Each row is a point on a tangle of strands that fork, close into loops and nearly touch. The rows are in no order.
Points whose rows are less than 48 apart are linked; no others are. Some points are linked to none.
zukin: [8 -10 -13 -18 4 -15 -31 -12 31 -4 -22 14 0 -1 6 20 2 -21 -14 18 4 18]
Vos: [9 16 -10 20 -13 -7 -23 15 2 14 9 2 8 18 8 -27 8 -1 -7 -6 -14 -5]
fita: [-3 2 19 35 -12 18 16 10 15 18 18 24 -14 -19 -1 -17 -12 5 19 -11 -15 -6]
Gug: [-18 -21 12 -5 -16 4 41 -16 -6 -5 -21 -6 14 -6 17 -6 -1 2 8 -19 -8 -23]
vuvu: [-20 -6 10 -13 -4 -12 8 -27 5 31 4 14 4 -24 -21 -8 -7 3 27 5 2 -21]
puvin: [15 12 -11 32 22 11 28 23 -6 -18 20 7 1 -6 -6 27 -28 -13 5 -8 -7 17]
boga: [-35 -18 -15 -26 -14 2 19 -8 0 28 -12 -14 21 -11 11 -20 -11 -16 -1 -11 2 -1]
Lepud: [-15 7 24 -10 1 -7 -3 -9 -22 15 12 -21 0 -43 -7 31 0 -13 -13 -16 33 0]
sosob: [12 -19 -13 -18 12 -22 -14 -13 30 -8 -15 16 17 -5 0 20 -11 -16 -13 25 1 10]
dul: [25 1 7 44 19 14 1 6 21 -14 8 -7 11 3 -4 13 -9 -11 -9 -5 -14 -9]
pav: [8 -4 -1 18 -2 18 0 37 -14 -22 26 10 -15 -11 -5 18 -21 -22 -6 -7 12 11]
Nikaz: [-11 -7 24 -11 2 -7 -7 -3 -18 -5 8 -14 -19 -30 -5 31 -1 -14 -10 -16 37 -4]
defi: [22 13 -25 -27 -26 0 4 8 -3 -7 -16 10 3 6 30 -15 10 16 -2 -9 -9 39]
Memoz: [6 9 24 -8 8 8 -16 -5 12 -51 11 3 9 -13 -5 0 -14 -1 -22 -10 18 3]
bel: [-6 -14 29 -3 3 0 0 11 -11 1 12 -21 -36 -28 -7 19 3 -4 -11 -8 38 7]
zelis: [-8 -17 -20 -6 -13 1 30 14 3 -4 -15 32 -12 0 15 -9 0 25 24 12 -4 3]
veti: [-12 -1 1 -8 11 8 8 -17 -35 18 19 -13 2 -25 -37 20 9 1 22 25 8 -9]
rivag: [1 17 -6 20 6 9 -10 27 -2 17 9 10 -24 -12 -1 7 -15 -18 -4 -42 6 -8]
Dabe: [-9 -14 2 -22 18 -17 -1 -9 18 -13 9 9 37 -18 -1 10 -6 22 -21 19 -5 -2]
Zisi: [-1 -2 26 2 -14 13 23 -18 8 -5 -9 14 -13 -4 -33 -22 10 -32 12 -7 -6 -8]
rim: [29 22 2 22 -21 21 26 6 -13 -15 -5 -1 3 20 9 5 13 16 18 -9 -11 0]
lobuk: [5 1 -12 -23 -20 -5 7 2 5 -1 -46 31 -2 13 26 4 -10 -4 11 3 4 19]
navi: [0 9 -29 -21 -2 -10 -24 -10 2 12 -3 -7 10 7 -26 4 -5 -28 -10 20 6 14]
Pala: [-1 15 25 6 27 10 -8 -15 5 -18 21 -39 3 -17 -4 12 -17 11 -20 -7 12 16]
riler: [2 6 -8 -23 -1 -8 -36 -15 29 7 -26 14 0 4 7 6 11 -17 -8 9 5 20]
bama: [-14 14 -10 -22 -11 -6 -4 -13 -15 12 -14 -2 18 19 -14 -19 -2 -23 13 -6 12 -14]
Zoko: [-20 11 2 -12 -4 -15 -14 -7 -23 20 13 -23 -13 -10 0 8 -1 29 9 10 22 -2]
Lum: [-5 -3 -32 -19 -16 -17 -3 10 2 7 -26 27 -8 4 -16 11 -8 -22 -3 10 1 -1]
badot: [-4 -25 -14 -11 -3 -2 35 -9 -13 3 -29 -17 8 18 37 -2 -9 10 11 -1 -4 7]
feseg: [-19 -5 -1 -14 -23 -10 -3 -6 7 8 6 19 -13 -17 -31 -26 6 -20 -1 0 -5 -11]
bodo: [22 -15 -11 14 17 -9 5 30 12 16 -8 12 18 15 5 2 32 2 3 -5 -23 -20]
buna: [-19 40 7 9 -4 1 -5 -27 -3 -3 -8 -20 16 1 -13 7 10 -11 -15 -15 -14 -11]
zomuf: [21 6 -15 28 -17 6 20 8 1 -32 20 -3 15 4 9 20 21 7 -2 16 -22 15]
Mifop: [33 -5 -31 19 -14 -15 -6 24 9 -4 10 14 6 21 5 -4 19 -14 8 11 -9 7]
zepov: [-4 -14 16 -14 12 5 -11 18 6 -18 28 -8 22 -9 -4 -7 -2 28 -25 16 5 1]
toleg: [-4 21 -12 -17 -33 -3 8 2 -21 -13 -15 2 7 7 16 -15 14 11 -9 -20 -6 -1]
rup: [-13 -2 -15 -33 -20 1 7 0 0 17 -34 9 16 7 16 -11 -17 -21 -2 -7 10 16]
Sur: [-3 -13 18 11 5 -6 4 -18 9 -16 3 23 -37 -29 -5 20 3 -9 -1 -9 0 -7]
Kib: [16 22 -10 42 7 11 14 16 7 -16 24 2 17 -8 0 24 -20 -14 -3 -6 -16 16]
tigup: [-1 -3 1 -1 15 -20 -21 -30 5 -12 -1 -12 1 12 1 11 9 11 6 14 6 -19]
tonag: [-16 6 25 -12 21 11 -2 -24 1 9 -8 6 -24 -15 -11 4 2 -20 10 -38 24 -18]
dibip: [-2 5 21 11 4 19 31 -21 9 -2 -7 14 -22 -11 -40 2 15 -25 4 -1 -17 1]
gep: [15 7 15 3 23 6 0 -8 10 -58 1 3 4 -5 -2 10 -20 -8 -11 -11 11 6]
dev: [-12 30 13 16 28 14 -1 -6 -13 7 7 -30 -25 0 -10 16 -16 11 -4 -12 0 9]
vopem: [-7 -13 -4 -11 -25 -13 9 -3 8 -2 -9 29 -11 -10 -23 -21 8 -20 7 -3 -5 -20]
Lepaz: [-29 -11 6 -19 6 -2 8 -12 -6 26 4 -2 -5 -8 10 -8 -19 35 28 10 16 -4]
boru: [12 11 8 16 15 12 -13 15 -9 -19 19 -23 -13 -2 -8 7 -28 -14 -20 -13 11 15]
mim: [13 -26 19 -3 20 -9 -14 -15 8 -14 14 -30 11 -3 -4 13 6 15 1 16 27 -17]
vosa: [23 -4 -33 15 -10 -17 -24 27 11 3 18 13 8 11 8 -9 11 -15 -8 10 -12 11]
vitub: [-3 -14 -5 -8 30 -12 -11 -19 20 -1 -5 -8 5 9 2 7 17 21 1 18 -4 -9]
dimup: [-7 -12 7 19 -21 11 27 0 8 -15 10 24 -14 -13 9 -23 6 19 26 5 -15 0]
nirat: [1 -3 -20 -12 -12 0 25 10 -1 -1 -31 31 -6 10 25 2 -5 20 20 11 -3 18]
Det: [2 -7 -10 -10 23 1 -17 39 6 30 -9 -1 6 18 1 -15 21 -2 -13 -8 -13 -3]
lis: [7 3 -13 24 -19 18 9 33 -13 -18 7 13 -18 11 -3 15 14 -14 11 -6 3 -4]
gunat: [-1 1 -10 9 -37 13 14 36 -10 14 11 14 11 8 17 -25 1 -6 10 -19 1 -5]
kini: [-16 -17 8 3 -4 -10 2 -3 -8 -15 -1 20 -28 -15 -5 22 4 1 5 3 3 -23]
vov: [-7 21 20 19 20 7 -6 -20 -9 -4 6 -30 -15 4 -5 24 -9 14 4 1 1 -2]
lazu: [10 6 14 15 7 -14 4 -32 4 -14 -2 32 -45 -19 2 8 -5 -19 1 -13 0 11]
finu: [-18 8 20 -10 1 13 -9 -12 -12 27 16 -5 -10 -29 -34 9 10 -27 -4 -14 12 -10]
zokes: [-3 19 22 27 16 9 7 9 -5 34 1 -2 -23 -10 -10 12 -25 8 6 -22 -2 -12]
Zuf: [5 -9 -3 -29 18 10 -1 22 6 4 -21 -11 3 25 6 -23 38 15 -6 -11 -4 1]
mizi: [-13 8 -2 4 -2 -6 10 -5 -14 -5 -12 5 -5 23 9 -6 -4 24 18 12 -6 -7]
Tif: [3 -14 6 -23 24 10 -34 3 30 12 -16 2 -15 12 9 2 18 4 4 13 13 17]
felol: [-13 6 -3 11 -23 18 21 27 -18 10 5 1 7 10 13 -26 -3 15 8 -4 -10 0]
kagaz: [10 -22 20 9 24 -4 -9 -5 11 8 17 -30 12 3 -9 12 3 23 -4 23 5 -18]
mudu: [-9 4 6 -6 -1 -7 -22 -9 -19 -3 2 -12 -20 20 -1 -1 -3 9 13 4 23 -15]
vofo: [-2 0 -10 -8 21 -13 -6 -19 23 0 -19 3 3 13 8 -1 17 22 4 17 -12 6]
dovaz: [8 -5 8 27 15 29 16 14 15 -30 10 -11 21 -2 0 12 13 12 -18 5 -19 -1]
Paniz: [-8 21 -28 -18 -4 8 -16 -11 2 21 -5 -6 7 3 -23 8 -2 -16 -3 31 -1 29]
lezu: [12 -6 12 23 29 3 17 -5 10 6 21 8 -45 -28 -11 7 -5 8 -2 -6 -8 19]
gope: [38 9 -5 23 -15 -7 12 7 12 8 -1 12 25 20 15 -14 23 7 17 -10 -20 -10]
pab: [1 8 -26 -4 -3 -8 -11 6 8 -10 -1 -4 -2 9 12 -15 25 18 -14 13 -18 20]
navod: [-21 8 -13 -27 -2 -5 -18 -1 -8 13 -6 0 -9 15 14 -15 -14 17 8 5 19 12]
poz: [-11 10 6 -8 -38 12 29 0 -1 -3 -7 17 3 -28 -3 -14 15 1 -8 -27 -19 -9]
baso: [-4 -12 23 16 -5 12 7 14 -7 14 2 13 -19 10 -5 -11 -19 7 23 -4 6 -26]
Gatus: [20 0 -6 22 -6 5 -12 11 2 -23 2 -8 -6 24 0 -9 21 -5 -5 3 -6 -7]
suti: [1 8 25 18 19 3 -8 -22 -1 -14 15 -34 -2 -7 -3 24 -11 15 -6 10 6 1]
luz: [-14 -7 -16 -20 -9 -30 -21 -2 -16 -5 2 0 -11 -4 -1 16 -9 -3 -7 7 19 -5]
luk: [13 -2 6 3 14 -8 -20 -9 7 14 -1 -9 -3 35 -1 -23 -4 10 20 15 10 -10]
nim: [3 2 -22 -12 1 -28 -16 -18 2 -2 -13 3 9 12 -14 11 -4 -22 -2 14 3 -9]
Pef: [-4 7 9 -8 -3 -18 -27 -21 -18 -6 16 -39 3 -15 2 13 5 0 -5 0 33 -5]
fik: [1 6 -8 9 13 3 16 2 -13 -45 -12 8 -6 -9 2 31 -11 -26 -11 -23 3 4]
bidub: [6 13 18 14 -6 -10 11 -32 7 -10 -11 36 -28 -12 -8 -6 -3 -32 5 -15 -6 5]
Murok: [-7 -11 11 15 -14 -1 11 -9 10 -23 4 31 -31 -15 2 -9 9 9 20 2 -8 -10]
bomun: [37 22 0 21 -25 14 20 6 -1 5 12 -2 23 17 10 -9 20 18 11 -11 -24 2]
Lipad: [11 3 -13 7 -14 0 14 16 -7 25 -2 -10 26 17 31 -32 -11 5 1 -4 -19 22]
zuniv: [-7 -6 14 -4 7 6 9 -23 -15 26 16 0 -6 -25 -41 6 14 -3 30 18 6 -18]
dava: [-6 3 10 9 -5 15 1 30 -21 -21 30 4 -11 -23 -3 18 -23 1 -16 0 8 21]
gud: [-2 -13 6 -15 1 -1 6 -22 -4 30 6 10 -2 -19 -36 -7 1 -7 39 15 12 -20]
kato: [9 12 -10 29 -21 12 -5 32 -11 0 8 14 -12 12 -2 7 2 -20 7 -16 2 -11]
suvo: [-21 15 5 -9 29 1 14 -7 -15 -3 6 -1 2 -29 -14 27 -21 -21 -29 -25 -1 10]
dov: [11 7 -10 -24 -16 -9 30 -21 -3 14 -34 -1 30 7 22 -4 -13 8 -1 -7 -19 16]
Nel: [-24 23 16 4 38 14 14 -17 -10 7 -6 -11 -27 -5 -6 18 -7 14 9 -24 5 -2]
Zetom: [-16 17 7 20 -13 17 10 18 -18 10 7 2 -7 10 2 -12 -5 18 8 1 -13 -5]
Mese: [-13 -25 -1 7 -6 9 38 1 -18 3 -13 -21 7 17 27 -10 -8 14 13 3 -9 -5]
bof: [-1 -17 24 5 -1 2 -6 13 -10 0 10 -5 -44 -12 -13 13 1 2 3 -2 23 -11]
meput: [-2 9 -8 14 19 20 3 23 -14 -13 4 -5 -34 1 -9 11 -6 -16 -5 -25 7 6]
rona: [22 3 -14 -1 -20 1 5 22 -6 14 -2 -7 20 24 24 -41 0 0 1 -10 -10 17]
kez: [15 -1 -25 17 -4 -18 -23 21 8 14 25 5 9 -2 6 -4 -4 4 -16 19 -20 13]
Duta: [9 -16 -7 -26 10 -20 -29 -19 11 -1 12 -16 31 -20 -10 4 1 -12 -13 8 27 -9]
vatu: [5 2 29 -12 1 9 -17 11 11 -37 25 -1 12 -13 -10 -7 -7 21 -25 6 18 2]
vabil: [2 -2 8 3 7 -15 -23 -21 -9 -11 5 -21 -13 16 -2 10 1 8 10 12 19 -16]
Darok: [-24 13 -3 -23 -3 6 -14 -10 4 20 -15 3 3 7 30 -8 -20 15 7 12 9 33]
Buka: [-4 -11 38 4 4 20 -1 -4 6 2 9 1 -40 -6 -5 -25 -7 -2 15 -17 20 -3]
Tem: [-12 2 11 23 5 17 7 19 -10 3 19 2 -29 -19 -9 21 -6 10 -4 0 -10 2]
Lubof: [8 1 1 15 15 -15 -18 4 20 35 7 0 9 8 2 -13 4 20 -6 9 -21 -10]
rufo: [-36 -16 -10 -29 -9 0 8 -5 -8 7 -12 -8 10 2 21 -22 -10 -6 3 -14 15 -4]
Fomoz: [1 -12 0 -2 36 2 -9 23 20 37 -8 1 4 8 -2 9 9 17 -2 18 -20 8]
nisi: [4 16 -1 20 -2 -12 -18 3 8 26 9 0 11 13 7 -26 -2 16 -4 1 -22 -7]
kur: [-22 13 5 19 -7 16 7 15 -16 0 9 4 -21 -2 -4 7 1 20 3 4 -11 -5]
Goge: [6 2 26 26 9 4 4 12 -8 23 2 -2 -29 -7 -15 23 -19 3 10 -7 7 -17]
Zupe: [20 -13 23 17 16 2 5 -6 11 -1 11 6 -56 -19 -11 5 -2 -3 3 -7 14 11]
zanak: [-26 -27 -6 -19 -4 6 8 7 -12 2 -8 -10 -4 19 22 -25 -14 3 11 -2 17 -2]
Rizes: [-16 -7 22 -5 -14 4 -9 16 -9 26 19 -5 -27 -10 -12 -21 -6 19 8 -1 16 -11]
ruv: [-7 18 -12 -10 2 1 -20 -17 -27 16 20 -27 16 -8 -32 2 4 -18 2 16 7 -4]
tunet: [5 -21 -15 -31 -21 0 26 -2 -2 15 -42 4 15 7 17 -2 -18 -22 0 -10 4 7]
garug: [-17 -6 -3 -24 4 -16 2 -17 -2 27 -11 9 -11 -13 4 10 -14 27 33 9 26 -11]
nik: [8 -19 12 -12 18 -17 -19 -29 9 -16 10 -19 26 -13 -5 16 4 -2 -3 6 24 -23]
Mib: [10 -17 -8 -12 0 -1 24 -13 -4 1 -35 -14 9 21 42 -2 -11 6 11 2 -6 25]
refeb: [-4 8 -5 3 1 3 12 8 -13 -33 -12 8 -2 -14 -11 26 -9 -40 -22 -26 0 0]
sapib: [-30 -8 14 -14 -7 7 -2 4 -12 24 17 -8 -12 -5 3 -23 -13 27 14 2 17 -5]
reni: [-31 -1 -9 -26 -19 -7 3 -4 6 23 0 18 2 -18 -18 -22 -4 -4 2 -1 -3 -8]
ger: [-8 31 3 2 -4 0 1 -31 7 7 -8 -21 32 6 -22 -8 24 -4 -8 -4 -19 -15]
kulok: [-33 -17 -10 -18 -4 3 26 -19 11 33 -8 -4 24 -17 2 -15 -17 -9 11 2 -6 -2]
pib: [-11 3 -13 -2 -2 -23 -6 -16 7 -16 5 -5 27 -9 -2 7 2 2 -27 14 -21 1]
Lar: [5 18 -7 -18 -8 -15 21 -26 5 11 -31 -2 30 13 8 -13 -1 9 2 -2 -17 4]
los: [-7 15 3 4 18 10 -9 1 -12 -32 10 -20 -16 -6 0 15 -18 -12 -22 -15 9 16]
Meno: [1 12 2 6 -1 2 -11 -16 9 -39 -14 -15 2 5 1 10 17 -20 -22 -18 1 -11]
fuzo: [-8 16 -13 -10 3 6 -17 -17 -27 0 9 -23 9 11 -34 -3 13 -26 10 12 10 -9]
figad: [7 3 -6 16 -1 -9 10 7 1 28 -9 5 23 21 28 -26 -22 8 13 4 -20 10]
Keza: [-3 9 -16 -17 3 -12 -6 -19 -5 39 -14 10 6 -10 -19 23 -18 -2 27 19 14 -6]
Mab: [4 -24 -4 -28 28 -1 -33 -2 26 7 -10 -4 -9 3 5 16 15 4 -2 15 19 10]
Lubi: [-6 5 -18 10 -24 5 -1 19 -22 -35 4 5 -15 3 7 13 15 -7 -8 -3 1 1]
tovok: [-15 2 16 3 24 2 23 -11 -3 3 3 12 -4 -35 -22 33 -14 -20 -19 -15 -10 1]
nin: [12 -13 18 7 1 2 -17 22 10 -4 32 -12 21 -10 -7 -9 -11 11 -29 11 1 -3]
rimo: [-5 -4 -6 -7 30 2 -14 34 11 38 -6 -5 6 11 1 -3 14 12 -13 5 -20 8]
laso: [2 -4 -10 16 1 -17 -6 1 -11 -13 18 -5 0 3 3 13 -12 22 -6 32 -14 9]
mut: [16 -12 -26 -11 -12 -22 -4 1 10 -35 -8 7 22 -1 3 0 19 -15 -29 3 -10 2]
zum: [-10 16 14 -3 -4 -17 -17 -21 -27 11 14 -34 14 -34 -1 24 1 -2 -3 -2 28 -4]
Sut: [-3 5 -27 -21 -18 -13 -9 4 5 5 -37 32 -8 8 4 12 -6 -15 -2 6 5 11]
kan: [-5 10 26 -2 -5 -7 -15 -29 4 -1 11 10 -43 -27 -1 -7 4 -11 -8 -20 15 14]
rolol: [3 -11 22 17 -11 4 -1 -8 8 -19 11 24 -44 -10 -1 -14 2 1 21 0 3 -1]
duzat: [-13 11 9 26 -18 20 7 23 7 22 18 23 -6 -19 6 -14 -8 2 9 -26 -9 -11]
Ziru: [2 12 -3 2 3 -2 -9 -26 -14 -3 -4 -16 14 19 -33 5 10 -28 12 11 2 -21]
Fimiz: [-25 16 3 -4 24 4 5 -2 -16 -14 7 -10 -15 -23 -1 24 -14 -8 -26 -25 3 12]
gura: [2 15 -32 -11 -24 1 12 23 -13 -2 -5 12 -2 10 19 -14 12 22 4 4 -9 28]
Vadub: [-6 10 12 4 -9 3 -3 15 -21 -32 27 1 -1 -19 3 15 -25 10 -18 9 5 17]
lizup: [2 0 -23 5 -18 -8 -7 11 -16 -42 8 2 -1 4 13 8 12 -8 -15 6 -1 5]
roki: [14 16 -13 24 -23 -5 -16 21 -6 4 5 10 3 22 9 -17 6 -11 4 -12 -3 -10]
Vona: [2 -15 -4 -21 -22 2 43 -2 -8 9 -27 8 15 8 -19 -14 -5 -8 15 0 -7 -14]
mevog: [-3 27 -10 -22 -16 14 -17 -10 12 26 -22 4 15 10 -11 -5 2 -22 -1 21 -2 33]
supo: [-23 0 -13 -17 -5 -11 2 -4 -5 34 10 7 -2 -22 -36 11 -6 -3 5 20 -4 -6]
rofep: [-11 -20 -5 -19 29 4 -14 30 -7 -3 7 -18 15 17 1 3 16 7 -25 9 3 -1]
lukav: [11 -9 5 28 10 18 13 28 13 -10 18 1 34 0 1 11 14 5 -18 6 -23 -8]
Ser: [-22 7 10 -2 -23 28 25 10 -13 -14 -6 -4 -6 -8 17 -17 6 13 -1 -26 -2 -1]
kip: [16 -14 -11 -26 -17 -3 38 -11 -6 18 -39 1 24 10 12 4 -20 -10 5 -5 -10 6]
Mav: [-22 10 26 -2 25 12 9 -23 -6 0 -16 4 -22 -4 -5 16 -3 -2 17 -28 14 -20]
resa: [24 -12 13 35 18 6 -9 11 24 -9 9 1 18 -2 5 15 -8 -9 -14 -10 -5 -24]
Zinem: [-4 18 -6 -15 1 -3 -14 -28 5 36 -24 16 14 -2 2 19 -22 -2 24 19 12 8]
sena: [-4 -2 -11 -21 1 -26 -7 -18 -5 30 -16 5 -6 -17 -5 25 -11 10 29 11 30 -13]
Meka: [-13 11 -2 19 -30 13 2 32 -4 19 13 22 3 -5 14 -16 -3 -4 6 -27 0 -12]
zer: [-27 -10 1 -18 2 -5 16 -24 5 33 -3 11 18 -19 -7 -13 -18 1 28 4 4 -16]
febeb: [9 -2 25 3 5 -4 -11 -18 6 -4 12 3 -56 -24 -3 -3 4 -7 -6 -14 21 16]
nafo: [16 5 -8 -16 -35 6 18 4 -25 -25 -14 7 2 14 20 -6 12 9 6 -25 5 -7]
Kigo: [-11 -13 10 -25 14 -6 -8 4 11 -19 20 2 30 -16 1 1 -1 31 -25 18 2 -1]
zav: [5 -20 -7 -20 20 -23 -3 -15 28 -11 -6 16 30 -12 -2 17 -12 1 -13 24 -5 3]
remil: [-19 10 26 -4 -17 -13 -11 -29 4 10 16 12 -23 -34 -8 -12 4 -3 -4 -8 0 1]
Bis: [24 -11 -17 16 -8 -6 16 3 7 -44 10 3 17 3 13 16 24 8 -4 19 -17 6]
Mati: [8 -9 -3 -20 -1 -2 10 -17 7 -3 -41 -5 10 22 38 -8 -10 -6 11 0 6 26]
gab: [15 -13 27 23 3 -1 5 20 -11 17 4 -11 -32 -12 -14 25 -16 -6 3 -5 23 -11]
Dalam: [2 25 -13 -21 -22 -11 7 -15 -3 -2 -19 -6 22 8 12 -22 13 14 -14 -13 -15 5]
Vigam: [-9 -1 1 0 9 10 -20 0 9 -14 8 -23 0 13 0 -12 31 11 -22 2 -5 -9]
Suned: [-13 -14 -7 9 -17 8 28 15 1 -2 6 25 -9 -4 7 -17 4 26 24 12 -12 -3]
pud: [4 -11 5 -3 12 13 -9 12 9 -6 -10 -16 2 29 -2 -20 39 8 -10 -6 -2 -19]
foraz: [-2 25 3 24 9 6 -11 20 -8 24 11 -7 -21 -13 -5 10 -24 -7 -12 -31 1 -3]
Dum: [17 7 15 22 5 9 -20 13 3 -11 23 -24 -1 -6 -7 2 -24 -11 -25 -7 6 6]
gez: [3 1 -11 -18 11 -12 -19 -18 15 -4 -24 5 -5 25 13 -11 1 8 13 11 10 9]
Pefol: [8 2 23 34 -2 16 14 -5 12 -1 16 24 -35 -13 -3 -15 -8 3 23 -2 -12 9]
gutem: [-12 8 12 9 21 9 27 -17 10 11 0 11 -13 -26 -34 16 4 -26 -14 -12 -19 1]
Bez: [13 -5 7 11 21 -9 -15 -7 19 25 -1 -7 3 25 -5 -15 1 18 11 17 -9 -14]
zuzip: [-1 -4 -15 -11 -9 -16 -7 -3 12 -23 2 -3 34 -6 -9 -6 11 -18 -38 5 -13 -2]
tuboz: [17 -14 -24 -1 -10 -17 -2 5 4 -49 2 9 13 4 13 3 17 -7 -14 11 -4 5]
vap: [4 -21 -13 -34 23 -11 -32 -11 23 9 -3 -9 17 -13 0 14 9 -8 -12 7 23 -1]
rik: [12 8 2 11 27 7 16 5 -11 -51 4 6 -6 -3 1 22 -26 -11 -2 -10 8 14]
dimok: [-8 -11 -24 -18 -20 -13 11 9 5 6 -21 28 -10 -2 -27 -5 2 -18 3 6 -3 -12]
Foso: [-4 2 -2 -13 1 -6 -20 -2 -12 5 -1 -9 -12 31 4 -22 -12 12 18 9 21 -3]
volev: [-11 22 20 0 2 -4 -6 -17 -6 -25 14 -7 20 -24 -5 19 -25 -6 -26 -5 -2 7]
fimem: [22 9 -6 43 -7 10 14 13 6 -26 20 0 17 4 3 20 1 -5 0 12 -18 10]
poto: [-17 26 5 6 2 3 -17 -22 1 -20 -1 -24 6 -5 -4 11 10 -13 -26 -17 -5 -5]
mul: [-18 -29 8 8 -12 17 42 -5 -10 -6 -7 -18 2 -3 26 -8 2 15 10 -8 -13 -10]
deg: [11 6 -21 0 -12 -3 -10 8 -1 -20 -3 -6 -5 21 9 -21 28 10 -8 3 -8 8]
gekag: [40 -4 -14 -25 -23 -4 18 -9 -17 -21 -12 9 11 18 26 -6 7 17 12 -15 -7 3]
tuset: [19 -17 12 20 5 -4 -30 18 17 -4 17 -3 14 -6 8 5 -4 -9 -26 -14 6 -24]
debag: [-2 -18 -5 -4 4 1 7 7 -10 11 -14 -12 3 38 23 -26 -24 -4 18 7 9 6]
Dezof: [21 -15 -5 28 8 1 8 22 15 0 8 6 24 8 2 7 26 3 -6 7 -25 -15]
muzul: [7 -22 10 16 20 17 5 11 11 -31 -2 -9 11 13 -1 13 20 4 -15 7 -7 -19]
Tasi: [30 3 -31 8 -25 -8 6 26 -8 -8 4 14 -2 29 6 -4 20 -4 16 8 -4 10]
fof: [-15 -10 23 -5 -14 3 -14 7 -5 8 19 -3 -40 -19 -10 -11 6 15 2 -4 19 -7]
gak: [6 -19 6 -8 37 7 -13 10 27 24 -19 5 -8 18 0 10 12 13 11 22 -5 10]
lasos: [-4 2 -2 -11 21 5 3 1 20 14 -14 -7 6 15 9 -22 23 29 1 10 -18 15]
zibob: [-15 -34 18 5 -11 14 15 1 2 -13 3 -1 -17 2 13 -32 -7 -3 18 -6 9 -11]
sabod: [11 -17 -4 6 16 -5 -19 31 10 16 -6 4 11 20 2 -10 24 -7 -11 -11 -11 -26]
padoz: [-27 18 -8 -23 -2 0 -5 -20 5 31 -21 13 16 -2 19 5 -23 7 13 9 6 17]
tumu: [25 11 4 21 -23 21 19 16 -15 -9 -9 0 4 29 10 -12 3 -3 18 -17 0 -7]
des: [22 7 0 35 2 13 -8 10 3 -20 2 -8 -8 19 -4 6 3 -15 -2 -4 -5 -7]
Nam: [-14 24 -19 -16 1 -18 -23 -26 -9 32 3 -9 16 -11 -9 6 -6 5 7 7 7 -2]
kal: [2 8 23 5 -21 3 11 -23 3 -6 -3 22 -21 -3 -26 -25 2 -41 6 -8 -4 6]
Segop: [-8 4 0 6 -7 -10 -9 2 -14 -33 25 -2 9 -13 8 10 -14 16 -20 20 -6 12]
Punag: [13 -1 -11 32 11 14 17 29 -6 -16 16 14 -13 -2 -8 31 -16 -23 10 -10 0 5]
reg: [5 -1 2 -22 4 1 -12 -15 21 -4 -35 5 3 22 29 -15 0 -4 11 4 11 26]
zodon: [44 -4 -19 -29 -16 -1 10 -1 -5 -17 -15 7 4 18 28 -16 14 13 10 -11 -4 21]
kezim: [17 -3 10 23 -4 -3 -30 14 9 1 27 -13 12 -6 -1 -2 -10 -5 -29 -1 -3 -8]
neb: [42 -3 -7 8 -10 -2 4 14 9 1 -7 6 12 28 9 -29 22 3 13 -5 -12 -2]
nover: [2 16 -2 5 7 -3 3 -33 4 5 -8 -18 29 14 -29 -1 20 -11 6 12 -14 -21]
gofi: [3 -3 0 -23 14 15 2 15 14 13 -13 -13 11 17 12 -36 27 20 -6 -8 -11 16]
zezo: [-3 2 -15 2 4 -31 -3 -24 5 -9 -8 2 20 2 -7 17 -3 -5 -10 19 -16 -8]
gusov: [45 -8 -7 2 -17 2 13 13 -7 1 -5 -5 19 31 22 -31 4 -2 15 -11 -7 5]
Vabim: [-3 20 -2 -21 -15 2 -31 -13 24 21 -24 13 11 5 1 -1 9 -24 -8 13 -1 27]
rifez: [-17 -6 -3 -4 21 -3 -12 -9 13 -2 11 -19 9 4 2 0 23 26 -14 15 -13 -6]
Keve: [-3 -9 16 21 17 14 16 7 -1 1 18 6 -37 -32 -8 23 -8 10 -5 -2 -5 9]
geder: [17 5 -28 -9 -32 4 12 30 -17 -9 1 14 -4 22 13 -16 16 7 15 -3 3 13]
sul: [-3 11 -8 -7 3 -5 -6 -16 -32 21 22 -24 19 -21 -32 16 -6 -7 7 24 6 -1]
Rog: [12 -4 -2 10 5 -9 3 5 1 22 -14 5 11 33 18 -25 -27 4 20 10 -5 2]
nol: [-3 -27 4 -7 24 9 -1 21 -4 -25 -6 -10 16 22 4 11 22 4 -17 5 2 -18]
Tedo: [17 -7 -10 19 6 -19 -11 7 3 8 18 -4 5 3 0 5 -13 18 -8 33 -17 8]
voz: [-7 -20 3 -6 22 6 -18 29 1 12 18 -19 15 10 -7 -3 11 10 -27 9 -5 -10]

A tip is a point with one link. Name the tips that can be reached along the links from each point below, in the order of the rows.
Fomoz: kagaz, voz
kan: reni, remil
figad: Meno, tumu
Mav: Pala, tonag

A piece is two or more points that can be reached from each other along the links. Count, over all rows, the pieces, the separate loops (a circle has one, a figure eight two, a Y none), the forks (points with three links) and the tips (points with one).
pieces: 5
loops: 1
forks: 7
tips: 15
